A landscape with many valleys, sampled at points; each row gives a point and its height.
From any point a ball rolls to the lowest of the 2 points nearest to it. It stops when none of these is lower. Distance is the straight distance between rows; heights are no part of it.
k751: 3,-20,-2,6,0,7,17,-12,-10,-11,15,5,12,-3,11,-8,1,-8,-12,-8,-1,-2,-5,8,18,-3  height 4.42
k572: -11,3,-5,-9,-4,-10,-14,-4,-4,-11,-7,5,-5,5,-2,28,4,18,6,13,3,8,8,-18,8,-5  height 1.25
k903: 13,23,-6,24,3,7,-14,-1,16,4,8,-13,0,-15,-6,-10,0,12,-12,23,11,1,9,-14,-9,-2  height 5.81
k917: 3,0,18,1,27,0,6,1,-6,-8,24,-11,4,9,-9,-32,4,-2,11,-20,-7,-4,-15,-5,2,-4  height 5.28
k348: 3,22,-12,2,-2,13,-4,23,6,33,3,-10,-19,-24,-3,-21,10,-15,-19,9,20,-2,-3,10,-25,1  height 7.04
k786: -1,39,19,12,-10,18,-5,5,13,21,15,5,-3,-14,-1,-4,-17,0,-2,-3,-8,5,-6,-5,-12,-11  height 6.41
k817: 4,-14,1,1,-1,-8,15,-24,2,-8,-16,-7,-9,0,7,16,5,1,17,-7,-18,13,6,16,-4,29  height 6.20
k462: -13,4,-15,12,15,4,10,6,-8,-15,18,3,6,0,14,-10,21,9,7,12,-3,26,8,-12,10,-7  height 1.87
k952: -12,4,12,-16,-21,-5,-11,-10,-12,13,11,14,-7,-4,-4,5,-10,21,12,-3,-11,-8,6,4,8,3  height 3.38
k766: -12,-12,-13,4,-3,16,15,-12,4,-6,-5,-2,12,24,-8,2,5,-3,-12,-7,-9,12,-1,19,16,6  height 5.94
k295: -8,1,-5,-14,0,1,-4,15,0,11,14,-3,-1,10,-18,-24,-7,-10,-14,-7,25,-5,-8,7,1,-5  height 6.11
k532: -10,-6,-11,13,2,21,3,-11,0,-18,4,-17,-18,20,-16,-2,12,-10,-12,11,-17,-8,4,30,4,4  height 3.93
k845: -10,-4,-14,-8,-8,-12,-6,6,16,10,-7,8,23,9,-16,-7,-15,3,-6,1,7,-5,-4,15,9,5  height 6.92
k434: 3,18,13,-6,-28,-5,6,1,22,22,-15,7,5,-13,6,8,-22,-8,4,-10,1,-1,-5,-1,-15,5  height 4.97
k280: -3,40,-6,-9,-15,-12,-13,14,24,22,1,-2,5,-26,-8,-22,-18,-2,-13,-6,24,17,2,-7,-1,3  height 4.22
k566: 15,-5,0,5,-6,-5,0,-7,6,5,-15,-16,-15,-3,-6,-10,-7,-10,-5,5,11,-8,8,11,-25,21  height 4.56
k65: -11,7,18,6,8,1,0,-12,-7,-33,9,1,3,-8,3,37,-11,-11,-5,-8,-18,1,-8,-1,18,4  height 2.08
k909: 3,-21,-7,-9,8,6,-18,-1,-3,-5,-12,6,9,24,-11,23,11,16,-11,4,7,-17,-4,-12,19,-21  height 0.79
k497: 3,-9,-15,-1,-1,9,-6,6,-4,1,-5,-18,-21,16,-10,-10,14,-7,-5,15,24,0,9,1,-14,3  height 4.78
k659: -12,11,15,-6,-2,-8,-11,-3,1,7,8,-9,-7,13,-21,-4,-3,9,25,-2,-13,-2,-3,14,-5,13  height 2.79
k263: -4,-11,14,-21,-5,-9,11,-6,-5,-9,3,-2,17,19,4,-12,0,1,9,-32,4,18,-14,-17,25,-2  height 6.54
k778: 14,-12,9,10,6,13,8,-20,-2,-5,13,8,-6,-8,12,4,14,2,17,-2,-26,-26,-12,12,7,-8  height 4.85
k245: 6,-15,-13,9,8,15,-5,1,-11,-4,-2,4,-28,-1,2,4,12,-7,4,24,-17,-27,2,18,-12,-6  height 5.87
k57: 6,22,-6,8,-11,1,3,7,33,26,-8,-11,6,-10,-5,-19,-5,-7,-2,1,16,9,-3,4,-18,11  height 3.99
k802: -2,22,-5,-13,-17,-15,-1,20,3,25,-19,4,-13,-19,6,-1,-11,-8,-5,-2,19,19,14,0,-25,6  height 5.30
k31: 2,33,8,12,6,-5,1,21,6,3,1,5,-7,-14,10,9,-8,-16,7,7,2,13,-8,-9,-22,-13  height 6.59
k405: 0,5,-6,7,12,11,22,9,5,5,-14,9,16,-1,12,-4,-13,-21,-17,-21,2,25,-1,-9,-9,-2  height 6.23
k339: 11,28,22,18,-4,14,-7,-6,6,9,11,-7,-17,-11,-3,1,-10,-3,4,8,-11,-8,-3,-6,-17,-5  height 6.47
k762: 11,11,-6,1,-15,-10,-10,13,14,13,-17,-15,-16,-16,-8,-9,-16,-14,-19,14,24,-9,2,6,-24,13  height 4.74
k104: -15,11,-11,11,-12,0,2,0,11,-12,15,-19,-4,-1,-8,-10,8,-8,3,21,13,3,2,12,0,10  height 4.50
k207: 11,-19,-10,7,24,0,1,-2,-5,-10,-16,14,10,-1,11,31,11,9,-2,5,-16,-10,5,-3,2,-8  height 2.02
k991: 18,-9,6,14,6,24,3,-16,7,3,-9,1,8,1,1,9,-9,-11,-15,-10,-15,-20,-3,4,-6,-2  height 4.09
k62: 18,2,-6,12,-2,29,-6,-1,18,18,-12,-13,-19,10,-6,-7,10,-7,-6,12,1,-15,0,-5,-27,-8  height 3.23
k918: 9,-29,14,-7,18,2,-16,-1,-25,-24,-6,4,13,4,-1,37,2,-3,-20,-13,-3,-24,-7,1,32,-11  height 2.85
k149: -3,-13,-13,3,18,-13,4,0,-14,-3,2,10,-4,-5,10,3,19,20,21,14,-18,3,10,14,-2,9  height 2.36
k482: 10,-24,5,6,10,6,6,-19,-6,-14,15,7,0,-2,3,4,12,-2,4,-6,-32,-27,-16,34,24,-1  height 4.75
k916: -16,-9,4,-15,-5,6,9,-1,-26,5,9,9,-9,17,1,-3,1,2,1,-14,-5,15,4,9,7,-5  height 2.83
k409: 12,19,0,27,19,10,2,0,20,-4,13,-13,5,-9,-3,-16,0,-8,-8,8,8,-2,-7,-12,-10,-6  height 5.90
k513: 5,-12,-11,-1,-8,31,12,-6,-10,11,4,6,-14,5,12,-6,15,-5,-14,0,9,5,4,-7,-5,-16  height 2.61
k816: 17,4,15,0,-1,-11,-15,3,2,3,-27,0,-1,-9,-7,25,-26,1,-17,2,-1,-20,8,-9,-16,-3  height 4.12
k966: -6,17,8,5,14,9,8,6,-14,1,21,-14,-7,0,4,-32,12,-1,13,-11,-4,32,9,-14,-6,3  height 6.62
k381: -19,18,-4,1,-32,22,-4,4,11,1,14,-23,-20,8,-13,-12,10,-16,-4,18,14,-4,3,8,-6,2  height 4.35
k425: 4,29,10,12,5,-3,-3,15,4,10,4,-26,-19,-2,-12,-22,-1,-16,9,4,9,19,7,14,-26,12  height 6.73
k450: 7,-18,-2,0,24,-7,-4,-10,-5,-16,-4,3,31,3,-5,11,-2,17,-15,-14,-4,6,2,-9,31,5  height 3.14
k61: 3,-5,-9,11,25,1,1,0,2,-3,-23,-1,-3,13,-10,12,-1,-4,-1,0,-18,4,6,21,-14,8  height 5.76
k144: 8,15,4,9,0,16,4,1,0,27,-7,0,-8,-6,3,-10,-8,0,-12,-8,1,22,16,-9,-22,2  height 5.60
k141: -2,-5,17,-17,11,-21,-1,-6,-20,-7,7,16,8,-10,8,9,-6,23,13,-18,-14,9,3,-18,18,3  height 2.10
k589: -20,4,0,-13,-8,-4,3,10,-26,11,16,12,-11,-3,6,-13,1,2,12,-1,0,16,11,8,-1,2  height 2.59
k208: 7,-21,8,-4,3,3,-7,8,-9,-14,-10,13,7,0,10,36,3,-16,2,0,-8,-38,-15,3,6,-17  height 3.76
k158: 6,5,17,4,21,4,5,-3,-5,-8,20,-4,-3,3,6,-9,15,2,22,-8,-5,0,-14,-18,-4,-12  height 5.17
k651: 3,-10,15,-10,-9,4,-22,8,-1,-6,-22,8,3,4,-4,39,-10,-7,-9,8,-14,-40,-8,-5,1,-11  height 3.88
k199: 9,-20,4,-9,1,-5,19,-5,2,3,-11,8,11,3,18,2,7,-6,15,-18,-1,2,-6,-7,-4,0  height 3.34
k300: -27,9,6,-10,5,-9,-1,10,-3,-13,12,7,5,15,-6,7,3,4,15,-5,-9,8,-11,-1,13,-9  height 6.56
k294: 12,-12,-2,-5,-19,32,-1,-10,-3,20,-10,-9,-23,8,1,-7,7,-3,-14,4,10,-9,8,-10,-17,-4  height 2.95
k389: 9,-8,0,5,-4,5,-1,-4,-1,-8,-16,0,-25,-2,10,22,6,-14,9,17,-13,-22,-2,2,-20,-2  height 5.96
k541: 19,-24,10,-9,-4,-7,0,-17,-2,-9,-17,-2,-14,-4,7,27,12,7,9,5,-6,-30,-1,-8,-8,2  height 6.05
k371: 13,1,7,14,5,10,-4,-21,5,-1,15,-3,-2,-12,5,2,12,23,14,10,-16,-14,1,-8,-2,1  height 4.98
k777: 4,20,7,10,-21,-5,-5,-4,17,-8,-21,-16,-10,-2,-5,15,-24,-14,-13,8,12,7,2,-8,-13,10  height 4.79
k531: 12,4,7,1,21,-24,5,2,-1,-14,-9,-5,14,-13,12,-8,-10,8,5,-9,5,25,8,-35,0,11  height 6.10
k87: -1,8,4,-17,-13,0,-6,11,11,28,12,7,5,-9,-5,-23,-6,2,0,-9,18,-13,-12,-1,-2,-4  height 6.24
k806: 18,-11,-6,10,17,14,-7,-1,12,-6,-11,-10,-8,17,-10,4,10,-11,-3,10,0,-27,-10,1,-14,-13  height 3.46
k344: -4,-3,-10,8,0,19,14,-9,7,12,-5,-4,7,16,-6,-19,-1,-7,-7,-13,-7,19,8,16,-5,12  height 5.85
k616: 9,8,-10,15,-1,-7,-4,-1,2,4,4,-3,0,-23,7,-6,-2,15,-1,21,12,4,19,-11,-9,8  height 5.73
k573: -13,18,-12,4,-15,20,-5,10,-6,20,-2,-4,-16,2,3,1,14,0,7,15,5,27,27,-3,-12,-3  height 5.38
k882: 0,-6,-17,20,15,13,-5,-10,8,-22,-3,-17,-4,14,-17,3,6,-3,-19,21,-6,-10,1,13,5,4  height 3.81
k419: -15,6,8,-16,-22,-3,-6,-10,-16,9,29,12,2,-5,0,-14,-4,23,8,-8,1,4,5,-5,26,-5  height 3.53
k999: -6,4,2,1,-17,-4,-2,-7,10,-12,-16,-3,-2,3,-3,24,-14,-15,-6,8,2,-5,-6,2,-3,7  height 4.70
k648: 16,32,8,22,-11,-2,-7,9,16,22,-23,-11,-12,-14,0,4,-16,7,0,17,-8,13,16,14,-27,7  height 5.57
k790: -11,23,-6,-16,-9,-13,10,31,8,25,-5,14,1,-24,16,-13,-3,-16,3,-9,12,17,-9,-4,-16,1  height 5.42
k220: 7,-15,8,-6,15,-5,3,-2,-11,-16,22,-12,-1,11,-5,-23,7,-4,-2,-8,13,-11,-13,-3,10,-8  height 5.12
k599: 3,-3,11,-9,-11,-13,-15,-9,-14,-3,-8,-10,-30,-5,-2,14,8,14,15,18,-2,-12,12,-4,-15,13  height 1.93
k498: 0,11,20,5,11,-4,1,1,2,-23,-6,2,19,-7,6,27,-21,-21,-3,-16,-4,3,-7,-14,8,-4  height 2.24
k695: 16,20,-4,11,-13,-13,-2,0,25,20,-30,-5,6,-16,5,6,-10,20,1,16,4,14,22,-2,-19,10  height 5.49
k938: 0,8,7,12,37,3,-1,5,-8,-10,14,-1,-1,6,-10,-11,-3,-5,3,-7,-21,-1,-4,9,-4,-5  height 5.43
k828: -4,16,-7,-6,-7,8,-16,13,14,18,-5,-7,1,11,-24,-11,-15,-7,-25,-1,23,-4,-2,-4,-5,-7  height 6.00
k708: -4,-20,-7,-1,-5,-7,-7,-12,2,-17,-1,0,10,4,-11,19,1,8,-9,9,-8,-19,-9,21,25,11  height 7.03
k206: 5,13,-1,8,-14,5,-3,10,15,23,5,20,12,-27,9,-3,-13,-3,-7,7,-2,-20,-8,5,-9,-5  height 3.95
k676: 1,5,3,12,18,-6,15,-1,0,-14,-11,0,15,-7,14,2,-14,-11,-3,-16,-5,32,6,-21,-1,7  height 6.16
k21: -16,0,-7,-12,-10,4,17,6,-2,7,-9,16,11,6,11,-3,-13,-14,-9,-22,6,27,2,-5,4,0  height 6.30
k611: 3,-13,-11,-2,-15,8,-3,1,8,13,-2,6,-2,4,1,-1,11,6,5,15,4,-22,-6,4,-6,-6  height 5.97
k458: 0,36,-9,14,-5,-8,-6,18,29,17,4,-4,14,-21,-3,-18,-11,-3,-8,10,16,10,-5,1,-5,1  height 4.13
k560: -6,-1,-6,-4,7,-14,-12,14,-4,-23,1,2,8,0,-6,17,-12,-10,-13,14,24,-9,-3,-12,9,-10  height 1.38
k364: -4,14,3,5,-8,-20,-7,-2,-4,7,-10,9,-2,-19,3,13,-21,17,3,8,-12,5,21,5,-9,14  height 4.23
k155: 7,-8,-7,-10,16,-34,2,15,-1,3,-21,14,19,-15,8,3,-7,21,5,-2,3,2,19,-16,-9,2  height 4.44
k45: -8,25,6,-2,5,-6,2,18,0,8,3,-2,-10,2,-5,-12,-6,-14,7,-6,9,17,-3,-4,-17,0  height 6.64
k755: 1,23,10,-5,-31,-11,-6,-9,18,8,-7,-6,-2,-13,-4,1,-27,-7,-4,-7,17,6,2,-7,-4,10  height 4.87
k354: -12,-7,-1,5,13,13,-1,-3,-16,-2,24,6,-3,13,-8,-9,16,15,3,1,-25,-1,-1,26,17,-6  height 5.67
k732: -10,-2,-4,5,-24,12,3,-17,-11,-7,24,-3,-10,-7,5,-2,2,6,-9,13,7,-1,6,1,12,0  height 6.29
k269: -10,4,-8,-4,1,4,-15,3,4,6,-15,-13,-3,27,-32,-3,-14,0,-18,0,11,6,9,8,-1,6  height 5.91
k219: 2,-15,-9,2,6,20,20,-1,-13,-6,12,3,-6,13,17,-12,27,-7,3,-5,6,11,-6,-9,6,-25  height 2.32
k304: -11,-15,-13,-11,-5,-14,6,5,1,7,-1,1,21,16,-11,-28,-7,1,-8,-11,7,9,-4,22,17,11  height 6.85
k287: -7,-11,-1,-11,-38,15,4,-10,-9,12,21,3,-7,7,5,-16,13,4,-2,2,14,-6,-8,4,18,-12  height 6.19
k598: 1,8,5,-3,-14,4,-24,7,12,7,-19,9,6,0,-9,27,-21,3,-12,12,-7,-28,-1,-10,-2,-14  height 3.98
k388: -5,-3,-17,3,21,-1,3,12,-7,-11,-3,6,10,5,10,-2,7,4,-4,4,12,23,7,-27,2,-11  height 1.67
k922: 3,-12,7,-7,12,9,11,-11,-4,-3,-10,8,7,19,6,16,9,4,9,-24,-13,15,-2,-13,6,-6  height 3.18
k451: -16,23,1,-7,-33,6,-11,7,13,7,6,-3,-15,-1,-7,4,-8,-10,-1,14,9,-9,-8,0,-4,-2  height 4.20
k169: 11,-9,-18,19,26,0,-9,1,7,-11,-1,-6,12,2,-13,-4,-2,3,-17,18,5,-13,3,5,0,-2  height 3.67
k530: 1,-5,0,-12,-5,-32,3,-5,0,1,-20,11,5,-13,7,21,-8,22,12,-1,-7,2,18,-1,-6,15  height 4.33
k273: 10,8,2,5,-8,12,13,1,25,21,6,8,9,-12,12,-12,3,-12,8,-10,-1,-12,-19,-3,-15,-6  height 3.75
k998: 17,-24,18,-8,18,2,2,-7,-5,-9,1,6,18,6,9,14,17,7,12,-19,-11,-19,-16,-9,19,-15  height 6.67
k407: -9,-1,-8,-1,-3,-9,-18,-2,16,-11,-9,-3,18,10,-24,16,-19,6,-15,10,-2,-15,-2,12,17,9  height 6.98
k939: 4,20,16,13,3,11,-4,12,0,0,4,7,-14,-11,8,18,-9,-19,5,8,-9,-14,-11,-7,-21,-18  height 6.55
k559: -2,15,-6,7,-15,-5,0,-5,5,-2,14,3,3,-33,16,-4,-9,3,-7,12,21,5,6,-24,4,1  height 5.64
k352: -3,26,16,-10,-22,7,-10,-1,3,31,14,7,-4,-17,-5,-14,-16,9,-3,-12,6,0,2,-12,-4,-4  height 6.34
k561: 6,-18,-4,-7,11,-1,11,11,-4,-11,8,1,5,8,5,-16,8,-22,-6,-11,19,-9,-20,0,5,-16  height 5.26
k130: -13,1,-10,8,-1,15,17,7,-7,-10,31,0,3,0,15,-22,27,1,7,8,2,12,-5,-2,13,-17  height 2.07
k432: -16,7,-7,-23,-1,-15,-3,27,-5,18,-7,23,10,2,4,-7,-9,5,11,-12,4,16,6,-8,-1,-9  height 6.44
k363: 15,-34,4,5,9,5,20,-22,-18,-10,8,10,8,1,10,-7,7,-3,-9,-22,-22,-9,-9,28,28,-2  height 4.59
k433: -9,16,-1,1,-14,-1,9,1,14,-8,5,7,12,-17,14,7,-13,-16,-4,-4,13,13,-8,-19,4,-3  height 5.58
k201: 8,-24,-6,-9,23,-30,-2,-2,-4,-14,-7,-1,24,4,-1,-12,6,25,7,-10,-1,9,0,-11,22,14  height 3.28
k505: -8,4,12,3,4,-16,0,-14,-10,-20,10,6,3,-19,9,22,-7,10,9,-2,-18,7,0,-6,15,14  height 1.92
k53: 17,14,-2,20,24,2,7,9,10,-2,2,-5,8,-20,10,-11,-7,-16,-16,-1,15,12,-2,-21,-15,-7  height 5.98
k721: 9,16,2,20,11,7,-8,7,10,18,-18,-2,-9,4,-9,3,-10,3,2,9,-21,-2,9,19,-25,2  height 5.65
k647: 1,-7,-10,-12,6,-14,-20,5,9,-6,-18,2,13,13,-12,27,1,18,0,8,14,-12,3,-19,8,-13  height 0.99
k997: -1,-8,-7,9,34,4,0,7,-19,-2,22,3,-4,7,-8,-25,11,9,8,1,-21,-5,2,22,1,-5  height 5.56
k436: -14,8,-20,-9,-19,5,-12,8,-5,12,-17,7,-11,5,1,12,1,9,-3,13,17,20,24,-12,-7,-5  height 5.27
k841: -4,-28,-5,-12,-23,-5,10,-18,-10,-6,0,1,9,21,-3,-3,7,3,-12,-8,9,2,-9,20,35,-4  height 6.68
k194: 2,-11,-8,2,14,-3,-9,-5,2,-6,-26,-11,-3,21,-26,14,-11,2,-18,-1,-3,2,10,13,-5,16  height 5.83
k437: 1,-12,-3,-5,-10,-16,2,-9,-14,2,5,-1,-13,-15,10,-2,10,14,19,12,-1,-2,16,10,-6,18  height 2.27
k700: -15,14,-11,-8,-11,-7,14,17,9,4,12,11,11,-18,18,-16,0,-14,2,-2,16,16,-12,-13,5,-3  height 5.51
k731: -7,-21,-4,-11,-6,-24,1,-9,-8,-16,6,11,16,-7,6,12,3,17,7,4,-5,-3,-6,10,33,11  height 7.07
k326: 10,-10,25,-9,12,-11,-4,-6,-7,-18,-5,2,20,-12,12,26,-7,-7,4,-21,6,-10,-5,-23,12,-3  height 2.43
k7: 0,-1,-8,22,-5,5,6,-18,3,-14,19,-2,4,-18,6,0,-3,1,-7,20,-8,-9,0,11,9,9  height 6.36
k609: 1,-11,-12,-4,7,0,18,14,-11,-9,9,-3,0,-5,10,-27,-1,-26,-21,-9,24,10,-7,-2,0,-1  height 5.41
k452: -8,3,6,-6,12,-9,-5,5,-30,5,12,19,-3,-12,5,-1,-11,16,0,-5,-10,8,15,-6,2,-3  height 2.33
k720: -4,-18,11,-21,-18,-8,4,-11,-10,0,6,9,12,15,-1,-2,-3,7,1,-22,6,-1,-11,2,30,-7  height 6.60
k818: 24,-9,21,1,-6,-2,-7,-12,9,-1,-28,-7,-6,-4,-4,23,-18,-7,-8,-1,-12,-33,2,-2,-19,8  height 4.24
k827: -11,-9,-15,-3,-1,5,-9,7,-6,-13,3,1,3,17,-11,9,2,2,-18,14,11,-7,-3,2,15,-14  height 1.09
k261: 11,-14,-10,8,23,11,-1,2,-25,0,12,2,-22,-3,1,-14,10,-3,-3,11,-5,-17,7,16,-8,-10  height 5.74
k365: -3,7,4,-5,-18,1,9,4,8,16,-20,23,5,-12,17,24,-14,-8,4,-5,-8,-2,2,-5,-16,-7  height 5.06
k579: -6,1,-1,-9,2,-11,12,11,4,-4,6,-3,18,4,10,-32,2,2,12,-18,3,22,-8,-23,13,6  height 6.46
k193: -17,9,-6,-8,13,-19,-5,23,-4,-5,-2,16,11,5,1,10,-6,2,14,4,-2,9,-2,-6,1,-10  height 6.50
k826: 8,-19,-11,8,27,-1,11,-7,-5,-5,-10,15,2,-3,14,15,19,12,16,0,-31,3,5,10,2,3  height 2.18
k427: -18,9,-6,-24,-21,-8,3,9,2,18,1,18,15,1,7,-23,-10,6,3,-22,8,23,3,-11,14,-2  height 6.37
k958: 1,-21,-6,-22,-28,5,6,2,-4,18,1,11,-3,9,8,-6,13,-1,0,-3,18,-11,-13,3,6,-16  height 6.08
k370: 8,8,23,7,11,7,-3,-19,-2,-15,17,-8,-6,-3,1,14,4,8,14,-4,-9,-8,-10,-21,2,-5  height 5.07
k106: -9,16,0,6,2,6,11,15,3,-1,16,-24,-17,4,-5,-30,13,-27,9,1,9,14,2,20,-18,12  height 6.83
k115: -12,20,8,0,10,-5,0,13,0,0,27,-7,9,-4,0,-34,2,9,12,-9,-1,21,-2,-20,7,-2  height 6.53
k418: -9,-6,7,-11,-4,4,-9,-3,-14,2,3,-6,-25,20,-14,3,14,5,16,7,-14,-12,-1,21,-5,7  height 2.52
k971: 5,-26,5,-4,16,-2,-6,-6,-13,-25,1,3,28,6,0,25,5,7,-19,-14,-1,-9,-8,0,50,-7  height 3.00
k675: 1,13,4,10,-3,-5,-10,5,1,16,3,17,10,-21,-1,5,-24,12,-5,8,-17,-15,7,9,-6,3  height 4.11
k315: -8,-7,4,-7,24,-17,2,11,-3,-16,7,4,14,12,0,-2,14,10,24,-8,-16,7,-16,-4,20,-2  height 6.58
k923: -7,2,0,-7,-19,5,-19,5,-11,8,-6,-9,-32,12,-12,8,11,5,11,24,-4,-13,11,7,-16,4  height 2.23
k229: 8,-16,2,6,17,18,2,-13,-9,-6,6,2,10,8,-5,-3,-2,-1,-21,-13,-5,-10,-1,0,12,-11  height 4.26
k108: 12,-13,-7,-5,-4,6,23,0,18,8,-7,3,9,-2,23,-12,14,-17,10,-12,12,2,-16,-10,-10,-4  height 3.54
k347: 3,17,-5,-9,-21,-24,-3,10,6,27,-29,3,-3,-17,2,-1,-19,14,-3,2,13,14,33,5,-22,13  height 5.40
k284: -8,23,-6,6,-3,16,6,18,6,13,20,-14,-12,-7,-6,-27,9,-21,-10,3,17,4,-7,13,-14,0  height 6.93
k730: 8,-5,-12,9,24,8,1,0,-1,-1,-13,11,13,3,8,13,8,12,-4,3,-2,8,10,-22,-3,-14  height 1.85
k305: -5,19,4,7,-3,21,-6,-2,-5,19,-6,-9,-15,15,-8,-1,0,4,-1,-3,-3,25,21,-2,-14,1  height 5.50
k303: 14,21,5,6,18,-18,2,19,10,0,-7,0,13,-26,13,-7,-11,-6,-3,-7,17,18,0,-36,-12,-5  height 6.04
k664: 6,-14,18,-11,-3,-1,-9,-12,-16,-18,-4,5,5,-4,2,33,-11,-3,-12,-11,1,-15,-1,-17,19,-3  height 2.63
k353: 8,2,-15,8,-6,6,16,5,21,14,-7,-6,-5,-9,15,-17,15,-15,9,3,13,11,0,3,-24,8  height 3.77
k90: -11,-1,-3,5,-5,10,8,-2,-18,-17,27,-13,-27,1,4,-10,24,-12,14,17,3,-1,2,12,-2,-4  height 4.41
k25: 12,8,15,11,-8,18,-1,-8,24,14,-3,1,11,0,-4,6,-13,-10,-2,-8,-12,-24,-16,4,-8,-4  height 3.94
k148: 2,1,21,-11,-3,-17,1,-4,2,4,1,2,-5,-1,0,6,-1,3,29,-9,-12,-11,-10,1,-12,8  height 2.94
k240: 4,-16,-3,-6,6,-9,-5,-1,-10,-17,4,-16,-15,11,-12,-10,3,-10,-7,6,23,-15,-5,5,-3,4  height 4.96
k990: -6,-25,-13,-9,-12,-12,14,-9,-8,-9,3,-11,8,19,-7,-26,10,3,-6,-7,16,15,-2,18,29,10  height 6.76
k930: 3,19,11,14,-2,21,13,-13,11,14,7,-11,2,-2,0,-21,-9,-7,-7,-18,-4,22,4,-4,-10,10  height 5.72
k251: -8,-12,-9,-4,-12,-4,-1,-19,3,-5,2,-9,-3,11,-5,6,20,20,16,9,-6,5,3,15,19,18  height 5.82
k226: -9,21,8,-5,-20,3,-28,9,13,1,-2,0,0,5,-22,14,-26,-5,-11,10,2,-20,-8,-7,2,-11  height 4.08
k81: -21,0,2,1,-9,3,10,-9,-7,-23,18,-25,-20,15,-9,-6,26,-8,18,7,-3,9,2,27,5,12  height 4.25
k638: 13,-18,12,-5,-10,2,6,-33,1,-3,-14,-9,-20,6,3,17,14,10,16,-5,-13,-5,2,-1,-9,17  height 6.12
k110: -7,8,0,9,-8,-8,6,-6,16,-9,-3,-10,0,1,0,4,-1,-11,13,6,-3,5,-6,12,-8,15  height 4.61
k140: -11,-13,3,-9,9,-5,15,-8,-21,-17,-2,6,-9,14,9,15,12,-2,9,-15,-15,25,0,4,10,7  height 3.04
k489: -11,0,-6,-9,10,-9,-10,-2,-9,-19,3,4,9,10,-2,13,2,18,0,-1,9,22,7,-22,22,-7  height 1.45
k546: -2,-15,-10,-2,-9,14,-4,-4,-18,-7,14,-12,-25,15,-2,-7,30,2,1,21,13,-6,5,5,2,-9  height 4.58
k833: 0,-7,-11,8,30,-13,-10,10,-2,-12,12,4,26,-1,-11,-14,-5,13,-10,7,2,-7,-2,1,16,0  height 3.83
k103: 9,-19,11,-6,19,-9,8,0,2,-7,6,9,23,7,8,-8,15,3,23,-19,-20,-13,-24,5,18,-7  height 6.63
k628: -6,6,-11,-9,-19,7,-5,10,-2,24,-14,20,-4,-5,4,9,-11,4,-12,4,2,4,14,-4,-12,-8  height 5.16
k983: 18,-6,7,2,-22,2,0,-17,13,15,-27,-10,-12,-2,-2,6,-11,0,-8,3,-1,-14,10,1,-26,17  height 4.39
k936: -6,-18,-22,-3,-18,0,-4,-4,11,0,-7,-2,3,15,-4,5,21,13,7,25,7,-8,-2,10,9,1  height 5.89
k356: -15,4,-9,14,12,9,9,-5,-10,-18,3,-17,-17,12,-9,1,12,-9,3,7,-14,20,16,22,-1,14  height 4.10
k438: 14,-30,-7,-1,26,-24,15,3,-5,-14,-12,3,25,-5,11,-20,-1,4,3,-12,-6,5,0,-2,10,15  height 3.43
k346: 4,-5,27,-9,-8,-2,-4,-12,-12,5,16,6,-7,-4,-5,-1,-10,4,11,-12,-12,-23,-10,6,0,4  height 3.17
k467: 11,-27,-2,-5,16,0,0,8,-2,-12,-14,5,1,15,1,18,11,-15,4,2,1,-27,-13,4,-4,-14  height 3.63
k690: -11,-13,0,-5,10,3,-2,-13,-11,-9,11,-5,-9,18,-14,6,20,21,5,-4,-22,9,0,24,26,13  height 5.75

Call two points neighbours if one is among the 2 nearest of the other. Go from one point of each pair to the other, from neighbour to neighbour, staying as low as possible. Name the highest point that can't be avoided.
k802 / k220: k531
k909 / k599: k149
k169 / k505: k833

Where does a ball stop that starts at each point below?
k371: k505
k284: k802
k287: k220
k708: k579
k87: k802
k240: k169
k432: k802
k930: k388
k104: k388
k530: k505
k57: k505
k638: k220
k438: k505
k983: k388
